Points on a hilly landscape, in no order, each with its height.
A climber steps from a point to whichever of its 5 nearest points has the largest rise for the distance, and stops where none of them is higher. Distance is the straight distance between rows; heights are no part of it.
zusep (h 2.42): [143 119  83 149 177 109 147 132 153 134 151 126 120 147 171 179 134 147
 155 122 124]
kopuz (h 2.86): [138 163  90 150 196  90 124 135 151 179 171  68 119 180 131 134 105 150
 156 140 115]
zasen (h 5.97): [154 139 138 143 172 115 152 107 116 103 114 117 139 119 110 151 155  93
 137 110 140]
Baz (h 6.09): [119 128 192 145 118  90 149 135 123  90 126  74 128  82  73 139 125  94
 111 114  95]
laka (h 4.70): [138 134  69 110 114  97  80 153 107 185 139 112 140 176 177 131 109 165
 188 149 117]
Kesem (h 4.48): [159 133 133 158 198 121  88 146 104 164 138  96 142 116 130 140 117 130
 136 137  75]
pamo (h 4.76): [105 179 126 113 132  88 161 155 149 159 173 145 100 142 152 157 139 118
 140 144 159]
levib (h 2.96): [111 137 106 118 161 154 197 155 153 129 183 189 127 177 208 156  94 175
 182  95 146]
Veg (h 4.56): [128 163 136 131  74  93 160 148 136 103 101 147  97 131 106 144 149 118
 112 122 167]
som (h 5.72): [108 143  84 109 109 129 129 139 145 112 160 172 123 112 141 167 111 120
 106 171 163]
Lagu (h 3.92): [145 156 172 166 209  98 127 146 154 161 162  79 150 186 119 130  89 129
 127 134  99]
pida (h 6.69): [130 114 111 111 155 196 170 123 127  99 131 159 152 124 158 118 101 174
 132 125 146]
Sovil (h 4.92): [129 160 102 120 144  84 103 142 120 199 151 132  98 155 160 145 150 116
 154 148 147]
kun (h 3.71): [142 128 134 161 190 105  79 151 129 178 153  78 139 151 129 152 111 136
 119 150  61]
veso (h 4.11): [142 100 116 157 198 143 145  98 159  89 156 148 155 128 142 136 132 152
 154  87 104]
buga (h 2.64): [119 180  63 152 173  88 125 154 143 160 171 120 115 190 184 135 141 164
 163 126 142]
pari (h 4.96): [ 50 147 109  91  73 165  90  98 124  85  98 178 128 104  98 107 110 125
  65 150 117]
lop (h 3.54): [160 117 144 141 126  89  87 118 118 199 126 109 102 161 102 124 118 124
 133 149 106]
gesez (h 3.06): [162 120 156 134 124  86 108 121 123 191 152  91 104 185 112 141  98 101
 144 134  98]
veza (h 3.98): [ 93 124 163  85  63 147 180 130 153  76  93 118 147  84  86  96 139 123
  99 142 174]
Dek (h 5.12): [143  95 175 174  91 105  89  91  92 135  89 145 142 119  71  63 150  84
 132 138 134]
zul (h 5.11): [151 154 126 117 117 103 100 134 118 190 131 106  92 197 125 123 123 114
 142 153 128]
merod (h 4.14): [ 46 140 132  82  80 181 121 120 161  83 123 173 119  78  52 102 125 104
  91 158 183]
zuf (h 5.43): [152  91 136 162  85  76  59 124 109 121 107 132 130 177  89 112 160 106
 152 159 140]
Bekas (h 4.80): [136 108 114 178 171 105 107 148 121 113 151 101 143  88 164 133 149 136
 122  99  84]
Sos (h 4.45): [140 153 114 143 173 108 146 125 128 124 169 112 115 159 123 164 150 147
 145 138 155]
vovav (h 4.04): [164 104 149 137 139  86  51 131  94 178 144  80 137 143  96 126 139 102
 144 144 102]
taze (h 2.30): [139 149 147 148 200  95 103 129 137 181 150  63 121 176 123 144 106 129
 136 141  87]
tena (h 3.64): [170 108 100 145 208 157 172 110 137 134 161 137 147 164 152 177 133 194
 191  80 123]
motag (h 0.33): [160 108 182 140  76 107 120 138 100 141  98  85  83 158  79 124 130  70
 140 116 115]
dumi (h 4.37): [156 132  87 171 144 126 105 137 136 146 121 112 101 107 203 134 160 161
 116 112 110]
zivig (h 1.54): [176  92 169 148  63  89  93 118 111 142 114 131  98 134  95 107 147  94
 150 126 132]
pab (h 4.43): [115 133 105 137 122 145 156 134 188 122 194 171 117 134 215 146 102 188
 128 120 188]
Dasap (h 5.74): [146  99 112 137 158 189 175  80 154  85 124 130 149 134 158 125 110 186
 144  69 101]
pidu (h 6.12): [138 102 126 117 167 183 174  96 133  93 129 135 158 130 123 151 126 160
 144 101 119]
Noba (h 4.13): [ 77 107 181 106  90 139 159 129 148  88  99 110 166  95  71 102 159  88
  92  95 140]
dun (h 4.60): [ 98 116 155  72  86 164 184 131 152  85 102 149 138 112  97 112 126 125
  98 141 192]
rovul (h 5.19): [117 163 106 135 131 131 148 144 145 109 179 156 115 109 202 142 124 173
 105 127 154]
Tifit (h 5.95): [146 123 158 146 120  90 157 125 138 118 135  89 116 113 114 151 153 112
 129 117 140]
Timu (h 4.95): [144 147  98 119  96 120 114 147 121 144 113 152 120 112 155 149 147 117
  92 147 129]
boses (h 6.16): [142 147 111 128 129 110 126 147 114 163 127 143  92 140 121 147 153 120
 122 145 142]
faza (h 6.35): [155 102 104 121 109  84  52 152  97 162 117 111 135 160 142 128 124 143
 170 167 134]
bes (h 5.01): [150  63 111 149 109 113  70 130  87 158 105 132 133 105 125 103 137 107
 139 123  97]
vizos (h 4.85): [141 167 120 121 154 118 142 142 128 135 133 132  96 152 132 156 171 109
 147 147 152]
Sul (h 4.55): [171 103 161 142 140 105  90 143  79 162 117 102 150 112 105 120 137 100
 129 142  84]
Mugi (h 3.48): [112 179 106 114 181  71 149 111 157 177 154 113  98 182 138 142 123 144
 181 111 148]
fitav (h 6.28): [138  99 106 145 110 138 107 122 107 145  98 145 125 101 154 113 131 132
 101 143  99]
Popek (h 5.79): [161  98 115 123 106  94  50 132 107 153 107 144 130 163 109 122 146 136
 144 159 137]
gezif (h 3.72): [130 154  67 122 151 108  99 178 128 174 155 135 126 144 201 151 135 150
 162 129 145]
gab (h 5.34): [125 136 130 143 142 127 136 117 128 117 106 139 135  95 116 144 139  86
 109 134 140]
riv (h 5.33): [136  89 148 138  59 129  99 121  93 120  79 188 116 142  73  72 119  84
 113 165 163]
sed (h 6.11): [134 113 116 108 126 177 135  78 165  81 141 127 142 105 169 100  98 195
 116 102 140]
pid (h 3.05): [132  85 174 166  66  77  75 132 111 123  94 140  80 156  79  86 147  86
 148 157 175]
bezit (h 6.38): [ 73 135 218 160  86 124 115 137  89 133  93 118 154  86  87  93 165  65
 101  97 107]
Mak (h 6.36): [146 115  88 115 160 184 193 125 151 110 142 184 129 162 184 154 107 194
 166 110 151]
vupad (h 4.91): [145 102 131 160 163 116  98 144  99 152 142  96 148 106 156 125 151 118
 133 103  56]
kire (h 3.97): [ 62  97 184  87  86 156 163 122 163  66  99 108 153 100  78  75 133 104
 134  95 132]
Ful (h 3.83): [146 165 138 114 117 101 116 131 142 222 115  88 126 200 136  94  50 131
 167 138 122]
pazok (h 5.14): [ 62 120 117  91 133 181 132  65 154  69 111 103 146  97 157 103 129 162
 101 104 108]
leg (h 5.50): [126 132 136 152 181 122 135 123  99 120 114 121 154  79 135 147 153  91
 100 113 103]
nesiv (h 5.81): [129  75 120 153  94  93  78 127 103 116  89 178 138 131  90  74 158  93
 126 177 157]
depi (h 4.98): [109 139 143 128  44 139 154 156 127  95  94 193 100 136  73  99 120  65
  99 166 159]
rap (h 4.86): [130  98 177 148 111  83 127 158  93 121 129  82 111 111  77 120 115  83
 112 106  86]
Zuva (h 3.08): [137 126 100 187 195 102  88 131 159 136 161  99 136 135 143 149 112 174
 124 103  77]
toki (h 3.84): [152 122  99 131 177 125  79 152 108 162 142  84 132 127 135 138 144 124
 150 147  84]
bil (h 4.10): [ 98 130 197 108 117 136 171 101 136  90 106 126 184 103  95 110 142  99
 105 117 144]
kinu (h 3.60): [134 174 122 131 170  91 139 130 140 158 157  96 109 169 120 142 118 132
 153 129 140]
zorus (h 4.97): [125  62 204 153 112  84  72 110  86 133 105 163 186  97  81  72 144  93
  96 121  91]
sunav (h 6.44): [117 142  95 126 121 144 127 151 133 102 121 169 117  87 180 134  97 127
  89 145 159]
mepil (h 5.39): [155  80 117 125 121  92  63 133  95 156 126 110 142 144 111 128 122 121
 151 139 120]
Mon (h 5.00): [121 112 130  91 137 170 164 139 149 120 161 162 152 120 150 140 112 160
 139 161 181]
natob (h 3.90): [168 108 150 150 141 102 111 130 113 163 136  92 127 152  87 145 149  88
 131 121 106]
zogak (h 4.31): [146  95 133 154 166  98  74 142  97 164 153  89 152 142 127 143 111 124
 146 151  71]
Rim (h 3.59): [145 130 106 168 177 112 116 144 114 138 142 100 116 135 137 165 150 125
 145 128 105]
led (h 5.67): [137 135 101 109 181 196 215 150 135 139 147 145 138 157 149 150 136 183
 153 100 145]
Sep (h 4.35): [158 167 131 144 149  91 104 136 141 206 147 101 118 187 145 121 106 138
 168 145  99]
ledom (h 4.46): [106 131 148  93  57 133 187 153 164  92 124 154 114  89 102 132 125 139
 108 149 194]
pomas (h 3.82): [ 84 115 173  38 108 191 173 136 146 119  85 125  96  95  88  68 135 120
 113 123 174]
renip (h 1.22): [154 125 155 107  67  97  92 135 132 194 103  90 108 185  97 104  97 109
 159 138 129]
vanan (h 4.44): [ 75 101 142  60 143 204 154 103 134  96 110 127 163 112  99  98 126 128
 125 123 134]
mibup (h 2.77): [149 118 114 140 227 117 138 123 144 125 161 117 134 163 118 141 123 173
 176  93 115]
Kot (h 4.99): [ 87 130 133  41 133 190 170  94 149  86 106 146 125  98  97  97 110 135
  88 155 169]
zov (h 5.60): [102 110 185 133  69 107 143 154 103 101  85 117 127  88  70 111 141  77
 117  91 101]
Salav (h 4.94): [153 110 127 104 116  82  51 133 122 194 110 126 120 182 118 123 120 134
 176 150 136]
pabab (h 5.71): [ 70 133 110 108  55 174  95 125 113 114 120 191 119  65 107 104  95 114
  75 162 135]
rir (h 4.67): [ 83 139  96  90 100 165 113 105 146  85  96 147 141  95 123 127 122 108
  80 131 149]
Rasoz (h 5.17): [140 144 128 126  90 110 159 140 125 111 135 107  96 131 110 138 148 107
 146 123 157]
pomev (h 5.47): [143 130 105 138 135 152 135 107 154  86 130 123 124  86 198 134 121 177
 100 121 133]
Guni (h 4.09): [ 93 150 119  82  65 157 132 147 129  86 105 173 123  92  97 133 113  98
  91 153 163]
gali (h 4.93): [133 153  81 146 156 125 134 138 168 126 157 154 124 133 213 129 113 189
 105 130 143]
Dasu (h 3.65): [148 165 106 147 149 110 115 135 123 191 147 100 120 159 132 151 141 119
 132 143 100]
lemu (h 4.89): [166 113 109 161 181 151 142  87 181 104 141 132 145 110 164 110 126 170
  95  68  99]
fusov (h 3.23): [144 132 139 136  64 118 143 151 119 122 100 132  75 137 101 137 147  96
 135 139 158]
fof (h 4.71): [148 126 105 138 182 140 159 107 141 113 150 130 143 135 169 151 125 185
 157 102 101]
Diza (h 3.78): [142 180  74 112 131  90 121 127 125 227 149  86 156 205 145 119  66 134
 193 136 122]
Napor (h 3.86): [108 148  63 154 139 122 144 168 135 141 148 154  96 129 215 169 136 168
 125 151 140]
Nak (h 3.81): [164 141 165 169 145  88 144 125 113 148 140  77 113 125  89 125 123  99
 121 126  99]
nar (h 5.83): [156 117 111 153 143 131  98 130  86 140  99 123 115 120 140 140 160 111
 125 141 110]
Nikiv (h 5.76): [ 87 142  83 110  73 164 103 127 117  97 114 152 106  78 136 120  93 141
  73 150 126]
Kapot (h 5.48): [149 128  99 150 154 148 171 126 167 109 151 144 110 146 193 130 121 203
 140 113 150]
dira (h 4.51): [160  99 193 152 151  79  78 141  84 153 135  99 135 107  80 104 121 100
 111 133  84]
fiz (h 3.38): [143 166  76 172 163 120 104 151 163 140 143 101 129 140 195 142 137 184
 160 110 109]
Melip (h 5.28): [119 114 199 148  76  90  94 126  74 139 111 147 126 110  66  64 152  94
  92 108  86]
noted (h 5.05): [139 141 122 122 111 127 122 149 100 156 104 179 119 138 145 149 157 106
 102 154 142]
mim (h 4.61): [ 30 107 153  72 108 165 147  71 135  81 100 134 173 119  76  89 155 113
  88 116 142]
Milal (h 7.73): [ 17 117 114  84 108 166 102  84 147  45  90 117 152  95 110 123 120 135
 103 116 128]
gar (h 5.91): [  9 118 122  80  94 169  97  85 147  53 116 116 132 134  92  96 152 154
  87 113 115]
pov (h 5.55): [ 77 118 134 139 142 137 108 113 103 119 113 118 168  80 144 114 124  81
  96 106  72]
Denup (h 3.55): [ 94 133 111 114 140 154 169 135 160 117 188 185 114 152 203 157 100 164
 156 133 155]
vav (h 4.64): [141 138  66 120 127 109 136 174 130 141 138 163 104 122 167 165 137 117
 122 158 132]
daf (h 2.74): [127 136 146 136  53 127 158 153 121  87  93 154 105 110  83 125 140  89
 125 112 143]
Fifi (h 3.85): [112 122 169  72 140 205 191 129 137 110 109 109 134 100 103  84 111 138
 133  91 129]
doso (h 2.01): [165 132 148 145  74 125 125 166 110 143  89 115  90 143 101 102 144  96
 137 131 143]
zok (h 5.15): [109  73 161 141  86 102  93  99 108 142  81 168 180 123  83  85 141  63
 120 108 104]
zasud (h 5.53): [135 115 163 152 101 102 110 117  91 139  94 146 152  82  75  96 159  68
  88 115  99]
Goneb (h 5.13): [137 160 160 118  81  98 123 151 127 171 119 119  84 157 119 126 139 107
 136 131 161]
dofom (h 6.72): [152 134 145 111 177 134 185 107 128 107 127 119 120 136 118 135 146 155
 141 111 158]
bem (h 2.38): [144 147 101 167 201 106  95 161 128 178 173  83 153 172 129 140  98 127
 167 119  83]
fum (h 7.38): [161 121 157 141 175 132 190 111 128 123 161 103 121 114 104 128 132 149
 174  85 127]
bidis (h 6.39): [166 131  92 169 169 126 143  89 182 110 149 115 151 142 188 127 119 198
 125  63 126]
fode (h 5.35): [133 115 178 151  94 111 134 125 124 134 118 106 109  99  72 114 147  90
 120  98 124]
mezi (h 2.91): [166 147 119 193 167 117  79 152 146 171 169  65 144 139 165 149 130 180
 130  96  55]
pudol (h 5.77): [153 156  94 144 143 165 143  98 163 102 149 139 103 123 180 126 101 202
 106 112 141]
Fanil (h 6.84): [145 129 174  93 154 133 181 116 139  98 135 101 134 111 109 130 161 142
 158 108 151]
Miz (h 4.19): [ 85 116 121 118 131 169 132  91 126  80  92 108 170  91 137 120 138 135
 103 117 109]
Sas (h 4.72): [154 145 151 144 188  86 115 129 110 123 154  90 120 121  87 137 133 120
 122 120  94]
Sagu (h 5.16): [132 112 105 170 151 135 135 123 143 109 120 114 131  98 184 145 122 139
 104 115 115]
zekav (h 6.98): [140 123  83 116 158 208 183 121 151 115 141 156 142 141 188 146 110 219
 144  98 112]
sodil (h 6.13): [ 74 140 110  98  73 160 109 130 148  85 162 183 111  89 134 132 109 160
  82 151 154]
mized (h 1.84): [153 128 170 149 115  88  88 133 112 177 121  86  82 162 100 127 111  95
 129 137 105]
Zas (h 5.46): [147  90 137 160 106  95  77 107  81 142  85 146 145 124  78  88 152  75
 134 128 135]
Lodu (h 6.29): [120 151  89 132  80 151 111 154 103 104 147 161  98  88 179 124  89 150
  92 139 134]
pedi (h 4.07): [141 110 155 125  74 135 121 122  93 145  77 149 116 106  91 108 159  59
 119 117 130]
Tapo (h 5.02): [138  76 186 122 130  82  73 109  75 143 118 137 140 106  69  66 142  83
 101 117  96]
vutus (h 5.68): [ 95 124 105 107 108 148 151 133 167  85 185 167 105 107 181 160 103 166
 114 162 172]
zote (h 5.04): [150 152 122 130 129 111 104 136 113 167 122 125 114 132 126 153 146  98
 129 152 145]
fali (h 3.56): [169 128  86 171 163 107  93 146 132 156 150  91 117 142 174 149 109 168
 154 111 104]
Golis (h 4.00): [ 98 149 142  85  80 134 142 105 143  84 105 156 136  95  94 126 118 105
  92 144 174]
Mezib (h 0.18): [127 108 155 134  40 119 125 165  89 119  99 127  72 127  67 120 130  80
 147 120 110]
lel (h 6.26): [129 117 124  85 148 149 180 108 113  99 132 150 144 116 147 142 134 167
 146 143 149]
nofi (h 6.37): [156  92 123 117  89 115  78 140 101 132  71 164 126 155 100 104 148 110
 144 165 145]
fene (h 6.31): [142 130 190 154 142  98 138 124 124 116 120 100 139 104  65 126 151 101
 112 115 129]
salo (h 5.36): [107 141 144  79 128 174 170 118 147  95 129 171 156  92 120 110 109 152
 107 142 168]
mar (h 6.32): [147 143 112 118 109 114  84 145 107 182 132 138 122 162 136 129 146 125
 140 168 132]
dodis (h 1.91): [159 116 153 115  86  89 109 144 114 173 123  95  60 181 106 118  90  95
 160 150 108]
kap (h 6.06): [131 133 151 104 123 145 186 134 144  83 109 123 138 125 123 155 134 157
 146 135 185]
kopig (h 4.18): [135 115 130 156 200 101 122 122 131 136 149 110 137 134 140 160 139 140
 150 100  94]
Sivo (h 6.51): [141 116 171 124 135 120 163 120 122  90 130  88 124 104  91 129 145 110
 154  94 142]
Kog (h 3.96): [ 95 103 196 109  85  98 169 118 149  75 106 106 148  96  87 108 144 107
 128  84 140]
Fasi (h 6.64): [121 104 115 125  79 156 129 130 100 140  95 174 118 102 118 116 130  99
  84 139 108]
kal (h 5.41): [144 106  98 140 107 122  99 143 114 154  96 167 114 139 143 135 148 111
 129 170 137]
karef (h 2.87): [147 151 110 197 206 100  85 152 146 145 182  93 152 152 142 155  93 160
 148  86  67]
lited (h 7.07): [121 144  79 135  95 138 143 119 134  88 104 140 127  86 160 135 123 138
  82 129 137]
padak (h 5.45): [ 36 127 125  68 132 176 113  86 141  87 124 127 137  93  77  97 127 128
 107 133 145]
panup (h 2.95): [144 124  91 122 167 117  77 143  90 191 129  97 141 167 135 137 125 119
 160 142 101]
ripit (h 5.26): [125 143 117 139  84 144 128 141 113 133  93 181 136 115 106 137 147  93
 112 159 161]
varib (h 2.54): [161 132 191 152 157  79 127 143 132 148 150  57 100 153  98 120  97 129
 107 133  69]
gom (h 5.69): [165 140 115 124 191 183 181 124 134  99 154 125 132 146 146 162 138 171
 154 108 124]
nogo (h 5.18): [132 115 162 147 188  94 105 142 100 137 133  94 136  95 112 134 169 117
 113 108  89]
raseg (h 5.40): [131 132 100 103 148 127 158 138 148  99 165 151 143 121 160 155 119 173
 143 159 178]
sel (h 3.89): [ 76 136 135 109 113 156 152  96 140  83  83 139 160  76  91 125 136  87
  88 114 134]
pabet (h 5.78): [148 119  96 140 141 131 122 120 128 122  96 121 155  78 139 147 136 116
 111 120 111]
pul (h 5.85): [118 144 151 125 125 136 159 114 122 116 101 111 126  89  88 115 152  91
 109  94 139]
seg (h 2.35): [122 167  59 124 172 109 101 130 129 192 161  88 136 178 151 143 121 154
 162 129  89]
Bano (h 4.88): [135 126  93 124 115 127  97 172  92 173 106 151 111 125 169 140 148 143
 136 144 129]
digem (h 3.11): [156 130  99 150 110  90  42 147 102 174 144  87 152 190 165 138 101 173
 183 150  85]
sisum (h 5.73): [171 139 144 123 145 201 157  65 147  83 138 138 127 126 169 109 110 186
 127  76 113]
Ger (h 3.62): [123 147 152 113  44 130 145 177 112 109  99 158  79 150  96 109 129  87
 130 145 184]
lunab (h 3.94): [ 64 127 155 103 134 156 134  89 152  79  92 108 175 109 119 114 146  99
  81 112 117]
pigi (h 5.10): [ 96 130 125  93  89 152 157 145 139 105 156 163 123  96 114 145 118 121
 114 182 186]
dazus (h 2.21): [113 156  87 105 182 117 162 121 129 137 180 162 116 192 167 158 128 175
 175  99 166]
felip (h 5.75): [151 138 130 105 179 127 175 122 132 105 140 135 134 146 145 165 132 155
 147 149 168]
Reneb (h 4.77): [169  74 200 158  92  77  89 135  74 137 108 140 116 114  48  70 138  75
 124 122 101]
Nisav (h 7.43): [159 134  89 133 149 197 181  89 159 101 168 174 127 152 198 142 102 222
 135  78 119]
Zimi (h 6.30): [ 74 113 131 128  72 159 112  99 134 131  82 180 162 102 105  95 140  59
  84 123  99]
boso (h 3.09): [ 98 154  82 129 148 108 140 155 173 157 207 166 119 153 213 170 118 182
 157 114 152]
femek (h 3.99): [141  91 177 183  80  92  82 107 105 100  80 136 108 142  57  58 142  68
 139 143 138]
Tuz (h 4.87): [152 138 100 155 128 134 140 132 149 127 128 133 112 107 187 127 131 166
  95 118 135]
divov (h 5.30): [165 158 110 122 195 204 205 139 136 126 157 158 132 185 139 175 142 176
 155  72 100]
mub (h 3.07): [109 154 112 106 159 102 176 128 158 139 188 169 117 154 167 160 134 152
 178 135 159]
Nupo (h 2.93): [139 148 119 103 125  95  61 101 112 211 146  89 135 193 114 121 105 131
 172 158 101]
Muzu (h 3.91): [103 149 155 104  53 155 158 172 142  98 113 169 110 108  91 142 119  99
 106 156 195]
Vebip (h 6.56): [119 138  94 119  88 141 107 141 147 111 140 154 116 100 186 123 120 144
  89 143 135]
reg (h 6.24): [ 83 112 139 130  93 145 104  99 105 121  70 137 165  88 121 115 132  97
  78 125  91]
Melez (h 5.66): [ 30 102 151 121  98 169 102  91 128  91  82 129 182 107 105 104 136  98
  65 129  86]
rofu (h 7.03): [139  86  97 146  79 127  80 146  85 130  87 183 141 125 128 100 134  93
  96 134 131]
bese (h 3.15): [159 146 107 132 201 111 152 100 160 128 158 104 123 176 127 160 131 141
 159 135 131]
fariv (h 5.07): [153  98 155 144 114 124  96 130  80 150  93 115 125 107  98 120 153  60
 120 122  94]
dugim (h 4.57): [106 141 161  98  71 154 157 142 170  94 129 174 145  95  99 157 117 106
  99 171 197]
figu (h 5.44): [149 126 109 131  86 128 128 128 108 135  95 154 105 119  92 125 146  90
 100 142 121]
meze (h 6.27): [123 135 101 116 141 174 174 122 137  93 139 162 119 129 179 157  95 187
 125 129 164]
fera (h 4.08): [ 86 127 159  82  99 147 166  90 138  91  88 106 156  97 101  96 150 110
 109 118 151]
kiziz (h 6.68): [111 116 202 150 113 101 146 122 108 121 114 105 134  80  82 115 160  85
  96 115 124]
vetu (h 6.34): [135  83 145 129  52  91 108 140  81 105  93 121  64 165  78  95 116  78
 159 140 119]
Kilal (h 3.79): [156 149 117 144 140 167 163 110 183 113 211 164 113 147 211 127  86 217
 119 132 167]
ves (h 4.02): [153 102 174 148  92 109  89 131  89 149 101 150  99 119  78 101 138  67
 116 114 109]
tul (h 4.75): [133 117 123 133 102 125 129 136  95 156  83 155 112 134 124 139 165  95
 124 143 142]
nagil (h 5.32): [144 140 134 118 143 106 167 115 143  89 101 137 160 120 124 167 135 140
 126 144 163]
pazi (h 5.21): [126 101 172 144  82  99 121 155  99 116 109  92 119  91  65  98 124  67
 113 111 102]
Basov (h 3.44): [107 122 147 150 127 138 137 112 147  66 121  99 165  94 154 117 131 128
  89 104  92]
rivef (h 5.88): [107 125 112  80 132 167 181  95 137  68 112 142 155 115 128 112 123 150
 106 137 145]
kikip (h 1.81): [166 129 165 152 160 102  85 138 120 183 152  84 113 159 103 125 104 106
 125 164 104]
Sig (h 3.43): [160 138 142 117  92  81 107 145 106 145 105  92  78 159 107 142 130 106
 147 130 142]
Kibez (h 3.49): [ 75 137 139  69  96 167 124 107 163 102 140 174 128  77  83 138  94 130
 105 168 216]
bar (h 6.33): [141 117 106 120 176 171 157 113 151  85 142 136 133 130 178 128  87 194
 136 124 136]
bunef (h 2.57): [114 132 115  84 139 159 176 140 153 141 204 168 114 143 181 159 127 145
 185 131 172]
tezin (h 6.70): [107  83 106 135  97 145 104 117 104 136  85 154 160 113 137 120 133  78
  94 117 102]
zepi (h 2.52): [134 131 149 102  71 140 164 135 135  92  76 138 124 102  92 126 154  86
 104 136 145]
siz (h 4.68): [138 122 110 154 182 123 147 123 126 117 130 108 140  95 155 156 129 139
 138  86 116]
Sati (h 1.69): [162 147 119 171 189 116  82 145 142 201 178  84 183 191 144 134  88 140
 165 134  75]
sizo (h 4.06): [105 143  87 118 151 114 144 134 157 123 190 166 124 137 199 158  95 167
 154 145 154]
tas (h 6.25): [120 118 173 129 139 118 122 126 115 143 107 118 140  95  99 131 171  82
 105 105 103]
zurov (h 6.05): [119 125 124 130  66 169 125 140  96 137  94 196 116 108  86 104 131  89
 112 161 157]
gagep (h 3.46): [151 134  97 145 192 105 131 140 133 128 144 106 127 139 155 154 136 166
 146 119  91]
mas (h 4.12): [115 142 164  91 101 152 198 136 155 114 159 163 123 125 134 148 131 117
 141 153 189]
Zoli (h 4.01): [142 164 124 122 151  85  91 123 133 241 117  79 142 210 137 120  76 139
 185 161 129]
Toded (h 6.15): [144 124 127  87 158 167 206 114 132 138 129 133 127 149 137 140 151 150
 168  98 167]
tepop (h 4.65): [111 114 111 131 151 145 156 132 137  74 111 126 154 123 152 138 121 150
 116 115 126]
Tolig (h 4.32): [ 72 134 164  91  89 141 162  86 160  93  99 111 167 107  82 104 131 108
  87 111 136]
Fev (h 5.70): [ 80 130  90 103  96 171 129 118 138  60 141 126 131  87 146 127  98 167
  94 122 153]
mir (h 2.92): [142 147 106 152 111 101 105 169 159 178 138 150 115 128 217 136 142 149
 130 143 136]
Rin (h 4.34): [146 144  76 147 139 119 135 152 164 132 147 119 116 132 184 136 133 181
 132 117 130]
tuki (h 6.40): [124 122 119  98 142 191 159  91 120  95 120 158 154 129 132 132 129 168
 145 113 151]
tob (h 3.61): [142 142 107 156 125 112  84 163 119 193 144 101 120 160 200 119 134 176
 166 125 123]
nobir (h 4.78): [123 123  76 123 145 131 152 123 141  87 121 133 132 120 187 160 151 151
 109 156 140]
dake (h 6.43): [170 148 166 156 197  95 135 124 144 135 177  74 109 157 112 135 115 115
 158 108 117]
bote (h 3.95): [171 141  87 155 144 111  82 141 124 165 142  87 111 130 162 140 148 169
 140 126  86]
Nog (h 3.17): [153 147 134 142 168  98  87 132 119 183 149  90 125 181 120 141 121 112
 148 149  87]
kova (h 2.85): [144 175 135 171 211  88 119 124 179 186 161  60 141 206 125 140  88 146
 159 114  88]
rago (h 4.74): [119 137 157 110  81 128 173 134 142  92 113 151 139 110 100 145 136 122
 133 151 190]
gif (h 5.94): [ 89 126 109 114 103 165 142 106 146  64 162 142 137  97 161 136 100 165
  86 144 169]
Niler (h 4.54): [163 103 124 182 176 101  58 159 102 180 152  85 146 153 165 146  95 153
 142 129  67]
nani (h 5.80): [ 73 143  87 122  89 158 133 110 143 103 112 140 143  88 141 117 120 107
  66 125 126]
vasi (h 6.04): [148 126 120  92 166 211 191 121 136 108 130 140 151 144 138 128 135 144
 160 102 117]
sef (h 6.57): [136  85 161 145  63 104 118 158  81  92  92 115  87 134  44 110 119  67
 151  94  71]
vono (h 4.73): [104 144 120 104 121 150 138 127 130  79 117 158 136  91 110 123 128 124
  98 155 180]
Disa (h 1.50): [131 101 163 152  54 117 112 139  91 129  91 142  87 114  72  85 132  67
 147 126 148]
sopo (h 1.45): [158 147 163 138 142  93 143 129 129 181 148  40  75 147 111 138  92 103
 139 142 101]
Damem (h 3.42): [136 142  91 133 169 110 116 142 132 135 127 112 115 131 159 144 140 140
 162 132 107]
viba (h 3.93): [110 113 149 102 150 145 164  85 134 105 117 126 168 107 103 120 140 120
 108 114 125]
tido (h 7.42): [144 164 154 122  92 101 161 162 131 129 135 137  77 135 136 161 131 110
 137 154 165]
Zodav (h 4.38): [ 64 136 102  59 114 191 127  70 125  77 137 138 163  95 126  93 127 162
 104 129 134]
vul (h 5.86): [119 122 159 140 144  96 108 117  89 149 104 125 173  75 107 102 154  69
  97 105  78]
misak (h 2.13): [157 165 116 146 206  99 110 145 147 141 171  96 139 171 132 150 110 134
 166 110  86]
vem (h 4.27): [120 192 101 110 144  80 146 155 140 175 157 124  86 165 160 146 132 114
 157 155 149]
kof (h 4.90): [ 48 131 106  84  82 190 104 133 145  91 151 201 118  65  75 115 125  93
  93 164 155]
rame (h 6.42): [ 88 126 120  95 153 200 165  89 137  78 130 153 126 109 151 117  98 185
 127 116 116]
noz (h 2.84): [148 137  91 138 174 120  75 137  99 204 148  80 147 162 148 143 125 126
 168 140  71]
Keti (h 3.51): [114 142  88 125 185 135 166 128 130 124 145 147 128 151 169 147 134 176
 156 116 125]
Voro (h 6.14): [104 118 115  88 122 156 183 149 152 113 176 197 135 119 164 156 101 136
 130 175 182]
fug (h 6.52): [163 119 105 154 151 191 154  98 168 108 151 133 136 155 186 139 132 204
 131  69 120]
nomi (h 5.37): [162  81 101 147 123 114  50 138 105 166 122 112 134 146 168 114 132 153
 134 149 113]
bot (h 3.33): [105 160 157 107  78 164 128 103 139  99  70 136 139 102  96 124 154  83
  91 139 158]
Gurul (h 5.29): [154 130 137 136 123 115 132 129 118 149 112  89 108 114  93 133 165  75
 122 123 124]
Sugo (h 4.79): [158 130 129 184 170 106  97 146  83 158 155  73 161 118 140 127 112 152
 142 139  57]

Call two points neighbours if one is among the 5 nearest of the other. Go from one point of each pair to the other, from neighbour to neighbour, staying as high as possible. Name the lowest point that can't be avoided.
rofu / kiziz -> pov
mar / rofu -> Popek
kiziz / fum -> fene

Where does a climber stop that starts at each point below?
zogak -> kiziz
kopuz -> fum
karef -> rofu
Zuva -> rofu
Bekas -> rofu
mezi -> kiziz
pari -> lited
bese -> fum
seg -> mar
dazus -> pida
Kibez -> lited
ledom -> lited
dun -> pida
vono -> pida
noz -> kiziz

Write out the way that a climber takes from each point below.
panup -> zogak Sugo vupad nogo tas kiziz
veza -> dun salo rivef tuki pida
kun -> Kesem vupad nogo tas kiziz
femek -> Dek Zas nesiv rofu
Golis -> vono salo rivef tuki pida
pomas -> Kot rivef tuki pida
